Points, in no order, along strands that fork, close into loops and pass close to each other.
Two points are linked if the straight distance between their rows is under 117. Some points are linked to none.
gilo: [-23  11 -23   7  25  -8  43 -32  26   9  13  12  16  41  30  -1  -7  -6
 -14  -2 -11  49  12  -9 -15  -2  -2  12  53  34  31   4   4  25 -30  21
 -36  -2 -16]
lado: [ 12   2  11 -24  10 -49  31   2  14  21 -29  -1  10   9 -36  11 -23  -5
  20   1 -12  25   2  -5 -25 -21   6  -7  30  -8   5  15  25  13  12  -2
 -22  22  33]
vekar: [  4   8 -14  -2  35 -19  44  22 -11 -18 -43 -15 -13  42 -35  -9 -38  20
  20  17  39  18  -9   3 -17  -7  22   4   2  -3 -36   8  20 -40  16 -40
  45  52  16]
Gug: [  2  -4   7 -10 -18 -23  15  27  21   8   1  22  28 -25   1 -15   0 -10
   0  -9 -56 -18  19   8  -3 -23   2   0   6  22  38  29  -9   3  -8  34
 -24 -29  -2]
Buten: [  6  -3 -21  16  -5  49 -24  12  -2 -37  -9   5  19 -29 -18  70  24  -6
  -8 -17 -12 -21   8   8 -16  -4  18   5 -25  -8 -15 -25  29  19  -2   4
 -26 -11  -4]
tupi: [-45  61  -5  26 -22 -10 -23   9   3 -20 -10  -3   2 -11  27  -2  20  23
 -28 -21   2  30  28  -1  25 -16 -33  18  28  20  -9  55   8  -8  26 -25
   9 -14  -4]
bosuf: [ -3   5  22   9   4   2   7 -16  25  38  -1   3  -5  43  15  -2 -11  -1
   6   6  16  23   4  19   0   7 -20  28   4  15  20   5 -53  -6 -31  -4
   2   8 -19]
kor: [-10  25   7  23 -27   8 -10   0  13 -30 -12   3   7 -28  33  24  16   8
 -12  -9 -10   5  20  14  18 -14  -3  18  -4  12  -1  22  16  -3  13   1
 -16 -24 -20]
keli: [ 43 -17  33  -4 -29  -2  -1  -4  13 -31  -4 -35 -25 -36 -10  32  19 -15
  11   8  -6  -1  -2  24  16  11   3 -12   0 -55   6 -12  41  29  38  41
 -65 -28   9]
zetig: [-11  51 -17 -18  -6 -14 -15 -48   1  20 -10   5 -15  32 -16 -40  37  17
  24  -6  27  11  29   1  37 -10 -27  40   9  18   2  29 -40 -13  16   1
  19 -17  -5]
pep: [  0 -22  -6 -19  10  -7  27 -40  27  27  23   6   8  21  29 -23   7  12
  -5 -10  29  23  -5 -24  -3   4   4  10  30  20  40   0  19  18  -7  41
 -22 -28  -1]
fuzop: [ 24  26   1  -6  16  16  11  24 -51  -2  -1  -2  -8 -23 -61  -4 -10 -15
  -7 -14 -13 -29  -1 -29   9 -21  24   7  33  31 -17 -25   7   6   5 -36
  19  20   3]
Topav: [ 24 -21  34  21 -19  42 -31   9  10  -1  40 -15 -25 -51  13  33  24  -6
  10   0  20 -14  -5  -7 -19  18 -14   9 -13 -18   2 -35   8  40 -17  14
 -40 -26  -5]
bokot: [ 20 -20  15 -29 -18 -48   3   8  -3  13   2 -28 -27   6   1 -83  28 -33
 -25  28 -48 -17  19  55  27  20  21 -22 -10 -15 -11  10 -26  -6  11   0
 -10  13   9]
nur: [  1 -36   4  17 -16   3 -29   9 -10  14   4  18  22  14  24  -7  -9  30
 -16   3   2 -29 -19  23 -24  14   9 -43 -64 -15  37   4 -36 -30 -21  23
  14  -6  -2]
Bam: [ 15 -12  10 -10 -12 -36  -4  -9  13  -8   1 -18   3 -24   5 -10   1  16
  29 -19  21   0   8 -14  -1   6   1   2 -43 -36  -7   5  15  13  29  25
  12 -22   6]
somed: [ 34  33  30  15 -38 -15  25   7  34 -17 -45 -27  -6 -34  -8  -4  -4   4
  32  16 -18  25  18  52   8 -33   5 -20 -11  17 -31  42  -5   0   8 -25
  -2   2 -18]
filiv: [ -8   8 -20  17 -38  38 -16 -16  15 -33  -4  -2   6 -51  17  17  46  19
  16 -11 -16 -12  17  27  -4  -9   3  12   3  32  21  19  34  11   5  42
 -24 -36 -23]
Mipos: [-58 -24   0   8  11   1  13 -15 -22  12  15 -15  22  23  57  -5   8  23
  -7 -22 -33 -20 -16   4   4  -3  23 -19 -12  16   0   1   5 -12   9   9
  22  18 -28]
kan: [ -2 -19 -19  10  -3   7 -12  -8 -20   0   3  29  30  21  33  28   7  -2
 -32  -9 -16 -15 -10  15 -16  20   8 -41 -33 -30  48 -24 -21  -8 -25  13
  -5  13  -3]
rodim: [-41  17 -31  27   3   8  -2  29  -1 -11  -1  20  13  19  17  16 -22 -10
 -27   5  15  32  -1 -22 -20   4 -34   5  20   7  17 -11 -24   3 -34 -11
  15  -3 -12]
zil: [-56  12  -4  24  -7  51 -32  20  -8   6  10 -14 -11  11  -3  17  25 -13
 -53 -18  17   6  14 -25  28 -11 -49  20  42  32 -31   1 -29   2   4 -31
 -17  17 -11]
rulad: [-48  27 -43 -14  -3 -16  23 -13  10  15 -26   3  24  37 -37 -32 -13  23
   7 -25  -6   6  26  -6 -20 -12   8 -13 -14  32 -10  56  21 -11   5 -10
  35   2   9]
Tibof: [-37 -21   3  11  -1  62 -25  28 -24 -10  27 -11  -2 -43  -4  10  10  -1
 -15 -16   7 -42  -2 -25  -8   1  -7  13 -13  31 -27 -19   2   4  -1   5
  -3  -4  -9]
Resed: [ 11 -20   9 -12 -13  12  22   1  -4  12  -7   4  17 -16 -11  -3  -2 -17
  -5  -2 -38 -13   4 -22  -6  -4  -3 -12 -16  17   6  -3  -1  14  -3   3
 -11 -16  -3]
gutez: [ 32  51   5  -4 -38   5  11 -39  26  -3 -42  -2 -11 -27 -33   6  31  17
  43   7 -27  -5  27  36   9 -32   1   7   6  40 -15  55   2  -2   9 -18
 -10   0 -26]
riba: [  2  14  -4 -21  -2 -42  12   2  -2  -3 -25 -10 -15  10 -25 -18  -4 -12
  14  15  18  29  20  11 -13  25 -18  16  19 -31  19  -9   0   1  20  -1
  -9  12  26]
totaz: [-16  -6 -13  12  -8   3  26  15  18   7  31  12   7 -34  19  -8   7  29
  23 -21   4  -5   8  32 -33 -38  17  26  42  54  36  26  16  -4  -8  38
  -1 -11  -5]
rem: [ 10  23   4  40  21  15  24  15 -21 -37 -18   3  -5   3  26  59 -14   7
 -14   7  21  19 -27  12  14 -10  34  -7  14  28 -23 -18  29  -4   8 -48
  39  36 -25]
rofu: [ 21 -16   0  -6 -30  10  -9  -7  30   8  11  11  -6   8  11   0 -16 -39
  17  37   1  34 -29 -17 -33  43 -40 -10  -2 -34  44 -30  -5  29 -33  28
 -28 -22   4]
Sis: [-36  -2 -31  -5  29   0 -32 -25   0 -24  -1  28 -25  25   9  -8 -16 -14
 -51  37  21  36  22 -37  -3  23 -53  15  17 -31 -14 -38  12  -1  -4 -17
  10  -1  26]
Zemob: [-35 -11  -3  16  26   1 -14 -16 -30  15  11  12  19  30  53  -1   6  -8
 -18  -9 -19  -1 -13   5  12  30  -7 -25  -5 -10  24 -19 -18 -14 -17  -3
  30  25 -16]
dogof: [-48  -7 -46   8  30 -11   4  50 -27   4 -19  11  24  42 -25  52  -2  18
   2   8  15 -17  -2   7 -61  -6 -14 -44  23  -7  16  22  -6 -24   6  -9
  -1  52  43]
Natub: [  0 -42 -13 -47  23 -22 -19 -38 -10  42  22  26  -6  36   3 -50 -17 -13
   5  15 -17 -14  -7 -27   0  41 -19 -13 -19 -39  22 -18 -21 -21 -19  20
  24  -6  10]
bosuk: [-16 -67  13 -15   5  31  19  -4  23   6  27  -7   5   4  22  -6 -13   0
   6  -2  22 -11 -31 -42 -10  17  14  14 -22  10 -18 -12  23   2  -5  46
 -19 -32 -14]
vavib: [-26  39 -26  29  17   0  23  37 -25  -9 -24   8  12   1 -12  45  14 -11
 -18   8 -24 -10 -11  29  -6 -27  19 -28  45  13  -7  46  37  -3  11 -49
  12  69   6]
Teg: [ 11  12  26 -21   4  27 -27 -35   7  29  31  22 -32  18  -8 -34  37   3
 -20  11  -2 -28  11 -27  35   7 -31  41  36  21  -5   5 -35  -4  -1  11
 -34 -36   2]
Noku: [ -4  41 -13  22  14  10  11   8   3 -14   7  31   7  -5  30  59 -19   9
 -24 -11  21  24   0  26  -3 -35  22  14  38  40 -11  -6  14   8  -6 -46
   4  14 -17]
reluv: [-17  22 -23  34   6   3 -12  56 -27 -26 -20  -4   5 -55 -31  43  24  11
  -9 -12 -23 -29  16  17  -7 -35   8 -45  30  14 -25  10  48   7  18 -36
  12  49  18]
runa: [-22  31  21 -20  28 -13 -15 -23  -8  27  32   0  -5   8  35 -46 -20  -6
 -45  -4  -8  37  -7 -43  41  -7  -7   9  -1  20 -29  -3 -16  22 -16 -44
  25  -7 -11]
nir: [-10 -19  19 -31  -9 -18  -5 -17  11  -8 -12  -7 -11  19   6 -45   2  12
 -19  -2  10  -9   8 -28  18  16 -11   7 -37 -25 -27   1  13  -7  24   8
   4 -26   2]
saf: [ 10  12 -19   8   6 -13   5   0  -7   2  11  31  11   5  19  22 -20 -29
  18   5  -7  27 -19  14 -11   8 -19  17  44 -25  72 -29 -26   8 -43  23
  -9  -1   0]
vebat: [-15 -38  -1 -13  56   0  15 -20 -37   1  21   6   6  12  21  31   3  19
 -22 -12  -7 -23 -19 -10  20 -26  24  13  51   6   7 -33   1 -15   7   8
  -2  21   1]
fena: [-11  24  17  12  -7 -42 -11  19  25   0 -37 -28 -10  26  10 -23  -1  -5
 -13  13  16  30  23  36  18  -8 -15  16 -24 -13 -32  38 -39 -31  22 -21
  23   1   3]
Teku: [ 56 -15  43  12 -28 -19  -1  24  30 -18   3   0 -21 -19  11   0 -22 -23
 -15  35  11  24  -8  36   2  18   1 -14 -29 -42   0 -23  -5  12  -8   2
 -31 -19  18]
zufe: [-16  -2 -26  -5  11  16  18 -19  32 -31   0  14  34  14  38  57   4 -14
 -16  -9 -15  11 -13  -4  -7 -11 -11  18  20  -4  18 -22  12   9 -16  41
 -38 -34 -28]
vin: [ 25  30  17  -4  -4 -24  -7 -24  -7  12  -8 -36  -9 -36  -3  13  23  35
  27 -26 -12  -5  16  21  37 -15  22  -3  11  -2  -8  -1  17  11  28 -24
  18  29  -5]
bonev: [ 18 -46  23  -8   2  34  -8 -14  11   5  13  -9 -32  15  25 -27   2 -19
 -15  35  -9  -9 -29 -14  -4  62 -20  -7 -56 -34 -28 -16  15  -8  -4   2
 -10 -12  -2]
dazug: [ 73  11  -9 -20 -27  -7  11 -38   9 -13 -28 -19 -15   1 -36 -27  -3 -11
  57  15   8  -2  -3  14  16  22  26 -16 -34 -12  -5   4  12  13  12   2
  12 -31 -14]
mog: [-50  10 -32  16  36   5  22  22 -25   0 -24  -2  14  31  -4  61  21  15
   3   4  -8 -24   0  33 -30 -10  -6 -15  36   0   8  31  27 -34  18 -18
  13  72  18]
forel: [  1 -22  16  10  28 -17  -2  37 -10  -7   8  -3  30 -18  22  51 -57  20
  14  -3  15  -8 -39 -18 -13 -24  11 -37 -25 -17 -16 -27 -21  10   2  12
   1  -3   6]
ragud: [ 10 -14  25  14  -7  46 -35 -10   1  -4  18   3  -8 -15  25  65  26  -9
  -4  -3  -5 -22 -15   7   7  19 -28  12  -1 -29   1 -40 -27  14 -22   5
 -38   5  -7]
Bidof: [ -8 -15  -4  31 -11  -3 -24  23   1  24  14  19  15  -6  14 -31  -8  19
 -26 -16   1 -11   1  -7 -21   3 -14 -33 -61   6  -8  14 -26  -6 -24   1
  24 -10   5]
maf: [-35   0 -14   0 -20  -3  37  33  21   2 -25   1  25  16 -35 -19 -16  -5
  14  -7  -9   9  19  -7 -51  -5  -2  -2 -13  40  -1  53  -1 -30   8  11
   6  18  11]
deso: [ -7  12 -16  46   9  33  -4  50   2 -41 -10 -17  10 -32 -24  63 -14  35
  -1 -16  35  -6 -14  -4 -19 -50  27  -9   4  14 -54  -6  46  -4  18 -24
  19  37   3]
fona: [-26  42 -12 -25  28 -49  24  -8 -17  20 -22 -15  -3  38 -17 -54  14  -3
 -15  -8 -14  11  21  12  21 -18  41   4  16  23 -23  46  -4  -6  32 -46
  37  47  12]
Navos: [ 31   0  26   2 -41 -33  -2   5  22   2 -12  -7  -2 -32   2 -35   8 -18
  16  14 -35 -19   2  41  23 -12  12 -13 -25 -11  18  28 -17  -4   1  24
 -17 -32   2]
Koput: [ -6 -25 -12 -27   4 -15  41  -8   2  -1 -37  -8  13  21 -35  -5   3  28
  49  -8   6 -41   8   7 -13  -8  40  18 -14 -13   0  41  19 -54  16  29
  30  -4   2]
Gif: [-39  60 -27   9  -9  12  -9 -19 -33  23  35  14  10   9  -6 -43  -3   9
  27 -17  17  11   2 -10  20  -8 -14  19  -1  32  20   3 -21   5  -3 -24
  55  -4 -21]
vatu: [  3 -15  32  10   7 -36   7  42 -10  -6   9  -8  14 -21  26  29 -16  15
 -16 -10  -3 -12 -18  26   5 -31  19 -17   8 -29  -3 -14 -17 -11  21  -2
 -19  14  24]
fazo: [-18  11 -10   6  -6 -17 -37   1   2  16  38  19   8  -6  18  -7   8   2
 -21 -18  10  21  19 -19   0  14 -47  17  31 -38  34  -4 -39   2 -19  22
 -11 -29  26]
zat: [ 22  -5   9 -24 -14  -9  26 -61   8  38  -9 -29  -8  16 -11 -26  30 -10
  56   1 -12  10 -15  -3  10   5   6  13  15  32  34  27   0  27  20  28
 -11 -16 -33]
zoga: [ 21   2 -31 -17 -25 -11 -26 -38 -16  36   0  -6   4   8 -22 -67  23 -18
  38 -16  -4 -21  15  12  -4  25   5 -29 -56  19   7  19 -30   8   4   6
  23   1 -14]
kogir: [ 51 -36  43  14   7  37   5  20   7   2   8  13 -13  -1  -6  18 -25 -19
 -36  32   5  -7 -12  -5  -3   2   1 -11 -14   5 -21 -38 -18  -2 -26 -22
 -19   5   1]
Muba: [-18 -25 -25   4  14   7  25  44 -23 -30   1   8  15 -17 -17  30 -13  16
  23  -7  15 -24 -16 -11 -38  -3  15   5   9  -1   2 -18  24 -23   8   5
   3   8   8]
garug: [ -4 -16 -15 -13 -28 -13  -6  -6  37  13   7  -2   1  36  12 -53 -13 -12
   4  34  45  30  -2   2 -45  45 -28   7 -36  -6  36   8 -47 -15 -32  23
   6 -11  -2]
timo: [ 18 -24   1  -2 -24 -19  -5  10  25 -29  -9 -20   8 -53   2  13  10  17
   6 -15 -19  -3  13   7   6  -8  15 -24 -27 -39  -2   4  50  23  29  24
 -31 -29  11]
Vek: [ -9  -2 -24 -10  29 -18  26 -17  16  -7   3  32  29  18  12  20  17   0
 -40 -15   0  20  22   2 -10 -25  22  11  43  24   3  12  36  13  -6  17
 -22   7  20]
gokun: [-14  32 -27 -31  22 -46  22 -24  -7  24 -21  22  21  29 -37 -37   2  -5
   6 -17 -32   9  32  10 -18 -22  22  -1  28  31  14  51  -4  -3   3  -8
  12  28  21]
fug: [ 12   7  -4  12 -31   7 -10 -19  18  16  33  27  12  17  29  10 -12 -32
 -11  26  -1  43 -24  -9 -21  28 -28   1  19  -6  69 -26 -42  44 -70  11
 -21 -12 -10]
Bas: [ 35 -24  21   7 -15  34 -43  -5   1 -15  29 -35 -32 -62 -11  20  34  -6
  17   1   1 -33   3  -9  10   9  15   7  -2 -33   3 -21  37  38  25  34
 -64 -30  -5]
daz: [  5  18  26 -13 -10  30 -39 -20 -14  39  43  12 -32 -25 -26 -42  34  11
   7 -11   2 -33  11 -13  26  14 -41  47  -7   9 -13   4 -39  -6  -1   4
   4 -21  -5]
Favez: [ 10 -26 -11 -23  36  -5 -28 -22 -17  33  36  15 -10  -2   9 -35 -24   5
   9  -3  22  -7 -22 -49  -4  25  -8  -9 -32 -40  -7 -36   1   3 -10   7
  29 -13  12]
kepel: [ 43 -15  15 -14  16  14  11   9  -6 -44  18  17 -11 -29  -6  11 -11 -23
 -33   8 -18 -29 -15 -16  30 -11  32  10   6 -12 -28 -42  32   9  -3   5
 -25 -32   5]
betuv: [  7 -63   4  -6 -47  49  -2   0  16  11   3 -17  -3 -12 -19  -4  12 -19
  24  17 -21 -27 -14 -17 -27  25   9 -23 -25   2  43  17   7   1 -27  53
 -34 -31 -21]
didit: [  3  50   1 -21   4 -10  -4 -36 -15  -4 -22  10 -27  20 -31  -3  43  14
  -9   1   1  -3  33  12  32   5 -12  40  31   7  -5  20 -11  -3  23 -19
   2  13  12]
vobud: [ 50 -38  25 -20 -29   5   2  13  14  -7  21   2 -24 -15   1  -3 -16 -46
  16  31  -9   5 -28  -1 -13  38  -8 -18 -24 -57  29 -38  20  28  -5  20
 -44 -28   8]
moz: [ 59  -7  47   8 -20 -30  34  22  34  -9  -7  -7   3  -8  -6  20 -28 -11
 -10  21 -22  21  -8  47   0 -19  35 -31 -11 -13  10  -8 -11  -1 -11 -11
 -44  -3   8]
Lam: [-15  -4  22  -3 -17  26 -27  19 -16  10  24  -5 -22 -36 -11 -30   6  13
 -18 -18  -6 -37   9 -27  28  -9 -18  19  -5  22 -30  -3 -17  -1   3 -22
  18  -5   6]
keb: [ 36  24   3  -9  11 -14 -15  -1 -15 -45  -5  25 -26 -11 -10 -16 -40 -25
  -9  19   4  10 -10 -14  26  19   3   2 -23 -37 -10 -35  10  -3 -13 -22
  37 -18   4]
nof: [ 47  24  42  15 -32 -37  25  12  49  -7 -37 -15  -2   0  -1  39 -14   2
  23  12  -7  35   5  57  -5 -31  11   2  -7 -28   2  23  -9  -3   0  -4
 -20  -4   3]
Nanu: [ 58 -27  12  17  19  26 -12  26 -22 -32  11   7 -12 -18 -24  29 -14  -6
 -36  13   3 -22 -16   1  11  -1  34 -24 -13 -29 -31 -62  11 -10 -18 -13
 -13  10  11]
sebev: [ 32   1  -3 -12   8 -27  29   4  -9 -14 -29  -3  17  -4 -55  21 -18  15
  20 -11 -23 -15  -4   6 -13  -9  35 -43  -1 -36  -6  -6  29   0  12  -2
  -5  19  28]
bek: [ 11  -5  11  -9 -31 -41 -20  10   1  26 -18  -5  -6   2  -2 -51  24 -18
  -1   4 -40 -31  26  52  16  -3  -3 -17 -35  -7  14  27 -53 -22   1   5
   7   5   5]
sisu: [-26  37 -22  17 -17  16 -12  17 -15 -16  -6  -6  10 -71  -8  27  15  14
  10 -25  -6   3  28  11  -7 -26  -3  -8  22  31 -10  -6  42  20  17 -23
  14  20   8]
lagig: [ 31 -11  -6  -8  19   3  25   0   4 -31  -5  11   7 -18  -6  32   6 -10
 -51  -5  -8  -5  19   4  -1 -20  48 -10  18  12 -16 -11  52  15  12  -7
 -29   5  24]
gal: [ 15 -38  24 -16 -23  14  13  -3  39   9  29  -1  -7  -5  36 -29 -20 -31
 -12  13  -9   2 -36 -20   2  11   6  -6 -14  11   8   8  21  35  -8  37
 -39 -53 -23]
vibut: [  6  19   9  10   6 -31  24  31   5  -9 -44 -29 -18  24 -23  -6  -7  11
  21  12  21   5  11  47  -4 -23  10  21  -3 -14 -21  22 -12 -46  25 -11
  22  35  14]
Giv: [-26 -26 -36   6  13  20 -24   6  -9  -4   4  32  -6  14  -7   5 -14 -16
 -21  16  24  13  -5 -34 -25  37 -41 -10   1 -20  15 -40 -15   2 -24   2
  20   4  15]
Lelo: [ -3 -37 -22 -11  25   8   6  14 -11 -34  -1  10   2  -2  -8  26 -35 -11
   8  15  20  10 -15 -27 -37  13  -3  -1  11 -18  -1 -46  18   7  -8   9
  11  -2  19]
sodo: [ 24  43   5 -34  17 -62  17   4  -3   8 -18 -38 -19   2 -23 -42  13  23
  -2  -7 -14  14  20  33  30 -33  36   8  40  -4 -20  24  13 -17  31 -27
  30  48  27]
gekeb: [  9   0 -23  27 -19  36 -21  11  -1 -27   6  -7   2 -89 -23  38  29  18
  18 -16 -14 -15  24  11 -13 -25  25   1   7  17 -14  -5  38  36   9  12
 -27  -8  -3]
bagal: [  2 -26  47  16  13  31  14  17   5  19   0   2 -21  23   6  26 -18  -2
 -15  13  20   8  -3   5  -1 -10  -1   7   3  35 -15  -9 -36 -10 -27 -15
   1  24 -12]
Sot: [ 10  27  30 -30  -3 -11 -13 -18 -13   6  -3   1 -30   0 -16  -7  35  -5
  -9  15 -24 -18  24  -3  40  -1 -22  42  51   8  21   2 -30 -13  17  11
 -30 -23   9]
nise: [  7   1 -24  -5  -6  39   9 -18  26 -57 -17   9  33   5  -1  69  17  -9
  -3  -7 -20  -1  -3 -14 -10  -9   3  17   4   8 -20  -2  36  28  16  24
 -46 -41 -14]
rased: [-44  33  15  27   9 -36 -38  26  -4  30 -28 -22  -7  36  26 -35  11 -21
 -21  -4   4  19   7  34  46 -17  -6   3  -7 -10 -16  44 -62 -30   0 -46
  37  32 -19]
dol: [-64   7 -18  27   5  53 -21  21  -6 -24  26  -2 -21  17  33  17  22 -27
 -45  24  11  16  -1 -31  23  19 -62  36  35   3 -26 -15 -16  -4 -13 -10
 -23  -4 -17]
siz: [ -1 -44 -23 -25  49 -29  -2  -8 -40  -5   6  38   7  18 -11 -22 -16  -6
 -10  16 -25 -25  -7  -4  -6  13  14 -18  -6 -25  37 -19  -4 -35 -10  17
  12  -3  24]
badig: [ 56 -14   3  -6 -10 -16  27  -4  -3   2 -26 -42 -13   0 -40 -25 -25 -16
  47  17   8   8 -15  16   3  31  27 -17 -32 -24 -22 -29  10   4  11 -11
  28  21  -5]
relet: [  1  -7  26 -13  45 -42  17  14 -33   1   0  -1   5  -3  27  19  -6  29
 -11  -3 -31 -34 -15  23  33 -35  40  -7  20 -20   0 -15   0 -36  13  -2
   6  24  16]
Sasi: [-22 -10 -19  -1   0 -16  20  51 -10   9 -22  28  20  24 -46   6 -11  -5
   3   3   7   0  17  -4 -62  -7 -15 -19  17  14  19  21 -10 -10  -4   1
  -7  30  44]
bili: [  1   9 -25  -5  22  -4 -30   4 -39  13  23  27   2 -16 -19 -21 -31  12
  -9 -15  34  -5   1 -46  -2  12  -6 -24 -18  -9 -16 -37   1  28  -5 -28
  43   1  29]
Buvid: [-32 -20 -26   6  -6  22  22  22  12  -8   5   3  25 -20  -9  25   9  23
  32 -26   0 -25  -7  -1 -33 -23   8  24  15  14  25  23  26 -11  10  50
 -11 -13   0]
Zago: [-10 -27  -9 -37  49  30  27 -41 -16   1  13  24  13  17  12  15 -16 -17
 -17 -10 -25  -8 -14 -43  23  -9  12  27  36   5  -1 -31   6 -21 -15  12
  -6  -6 -14]
suken: [-35 -37  14  19  -7  41  -2  14  19  -4  31 -18  17 -17  30  23   2   8
  -9 -13  12   4 -19 -38 -15   1 -20  21  -4  31 -25 -15   5  14  -9  25
 -20  -9 -28]
Dafil: [-29   9 -19  -7  10   1 -30 -50   7  -1 -13  -4 -20  42   3 -29  -6 -19
 -14  27  21  47   8 -36   4  73 -54   3 -16 -21 -15 -12   4   7   3 -18
  21 -10   5]
gof: [-18  65   2  17   9 -35  -5  -6 -11  24 -10 -10   9  23  25  -1  -9  -1
  13 -18  20  32   3  23  49 -30  -2  10   8   9  -5  31 -29 -13   9 -46
  50  24 -19]
Mizod: [-24 -36  26  -8 -10  13 -24   6  11   5  -9 -14 -14  13  10 -13   1 -10
 -33   6  -2  -8   4 -27  -1  29 -27 -32 -53 -41 -35  -7   4  11  14  -7
  -6   6  14]
fev: [ -1  31  18  31  14  17  -5  33  -9 -29 -25 -25   7  -7   7  26  -5  41
  -6 -19  18 -14 -25  21  30 -44  33 -12  -1   4 -36  10  36 -16  17 -41
  40  35 -12]
pon: [ 10  17   0 -33  21  26  -3 -18 -11  -8   3  22   7  12 -11  -5 -31 -12
  19  -4 -10 -23 -19 -47  31  -5  -1  30  10   2  -5 -17 -18 -15 -16   3
  18 -29 -18]
Bekis: [  5   6   8   3  26 -12 -19  33 -38   8  13   7  12 -21  -9  -7 -37  33
  18  -9  31 -24 -31 -44  -3 -18  20 -31 -36  -4 -35 -11 -13  -7   8  -2
  34  -7  16]
dop: [-40  36  15  22 -10  -6 -27  21 -21   7   7 -22 -28  -5  14 -10  30 -10
 -53   2  -7  11  25  -1  30   3 -31  17  34  14  -1  15  -8  -2   7 -42
   4  12  -2]
lal: [  0 -33   0 -15   3 -28  20   3  -6   8 -32 -29  22   5 -35  16  -6  37
  51 -13  -3 -29   3   6 -24  -5  39 -30 -27 -56  13  11  23 -23  38  29
  -2   9  19]
gar: [-52  38 -12  35  -7   4   7  20   8  -1  15   4  36   5  42  40 -16   3
 -19 -23  -1  33  -6   9   0 -35 -15  13  29  31   8  21 -21   7 -13 -16
   6   9 -26]
Gozer: [ -2  19  22  26   5 -24  11  -9  15  31 -18 -10   6  37  25  19 -10  30
  21 -15  30  16  -4  39   4 -19   3   5 -15  19  -9  15 -33 -13  -7 -21
  32  31 -21]
pudi: [  7  11 -15 -12 -16   8   6 -44  31  35  24  -1  10   8 -10 -38  12  12
  46 -19  21   9  -7 -23   2   1 -15  14  21  31  47  24   1  31  -5  38
  -3 -38 -13]
lofu: [ 35 -23  25   0 -36   8  13 -11  21 -12   9  -3  -4 -32  14 -11  -9  -8
  -1   7 -33   6  -7  -1  -2  -2  27 -31 -22  42   3   5  34  34  -6  17
 -21 -24 -26]
vep: [ 24 -36 -13  -2   3  34 -24 -23 -26  27  11  11 -12  18 -26 -11  -7   0
  23   5  28 -11  -4 -32 -22  59   5 -32 -54 -30  10 -33   5  -5 -13   0
  20  -2  11]
begug: [  9  -8  -6  14  13  14 -16   1 -10   8  24   9   0 -16   8  47   0   9
  32 -16  16  -4 -19   1 -13  10 -19  32  22 -21  37 -51 -25   5 -25  24
  -8   0  -5]
Remif: [-26  -5 -22  26 -23  -1   5  -9  36 -13  17  14  42  10  67  21  29  17
 -17 -23  -6  10  13  20 -10  -4  -8   4  23   9  38  18   6  12 -22  48
 -35 -30 -15]
gesiv: [ 18  -7   3 -11  19 -24  20  -5 -11  -2 -23 -13 -20  31 -19 -18 -23  -8
  21  29  26  29  -3  -1  -2  29   3 -10  -3 -23 -15 -26   4 -14  10 -26
  29  33  18]
git: [ -4 -11   0   4 -14   8 -18 -14 -17  36  14 -13  11   2 -15 -56  -1   6
   1 -18  -8 -13   4 -14   6  14  11 -41 -51  29 -18  13 -11   1  -4 -26
  39  14 -13]
mur: [-26  23   2   0  -1  11 -23 -35  16   7  18 -15 -30  27  39 -40  -4 -14
  11  45  26  46 -14 -19   4  57 -72  40  -4  -4 -18  -2 -29  11  -3  -1
  -1 -18 -12]
Tipob: [ -9 -12   4   6   1  11  20 -10  -4 -13   7  -2 -23  12  -2 -44   9  -5
 -26  23  19  27  23  -5 -18  31  -2  24   2  50   3   7  18   9   8 -15
  -5   0 -16]
Gog: [ -7  11 -30   1  17  27  33  49 -16 -46  -5   5   0 -40 -39  34 -11  26
  22 -10  31 -23 -11  -8 -42 -20  35  28  25   9 -35   9  57 -21  21  -9
  22  24  17]
Zut: [ 65  -1  -8 -36 -19 -12  10 -56  14  28 -22 -19 -16  29 -27 -36  22 -33
  58  22   5   0  -3  37   4  20  18   3  -3  12  23  10 -20  10   6   4
 -15  -6 -22]
nav: [  4   9  44   0   1  13 -32   0  -4  14  23  12 -16 -21  31 -20  -2  -5
 -48  -8 -20  -7  -6 -23  44 -10 -18   3 -10   3 -47   4  -3   5 -12 -40
   2 -13  -3]
Lifib: [  8  22 -20 -24 -12   1 -21 -52   2  27   3  -4  -6  38  -6 -57  22 -10
  56 -18  20  -2   9   2  13  24 -18  15 -35   4  11  19 -55   0  -7  11
  18 -23 -22]

A tip is a point with one link. Name the tips that can be reached along the links from each point below, in the order of the rows.
zufe | sodo, dol, Remif
gilo | Koput
moz | gutez, bonev
zoga | bokot, Mipos, runa
rodim | totaz, mur
Natub | siz, pon, vep

A piece is all that can be reached along the links. How many separate loops has the piece of each point below (a circle has one, a figure eight two, a Y none), and how many tips (points with one link)?
siz | loops 0, tips 3
gekeb | loops 0, tips 3
saf | loops 0, tips 2
zat | loops 1, tips 1
Bidof | loops 0, tips 3
Lelo | loops 1, tips 2

Name the points in between on the shortest way along the links from the first point to the second, in order.
gesiv, lagig | badig > dazug > Zut > zat > pudi > pep > gilo > Vek
Gug, Mipos | Resed > lofu > gal > bosuk > suken > Tibof > Lam > daz > Teg > Sot > didit > zetig > Lifib > zoga > git > Bidof > nur > kan > Zemob
bagal, dazug | bosuf > Gozer > gof > rased > fena > vibut > vekar > gesiv > badig
zil, mog | dop > tupi > kor > filiv > gekeb > sisu > reluv > vavib
fona, sisu | gokun > rulad > maf > Sasi > dogof > mog > vavib > reluv
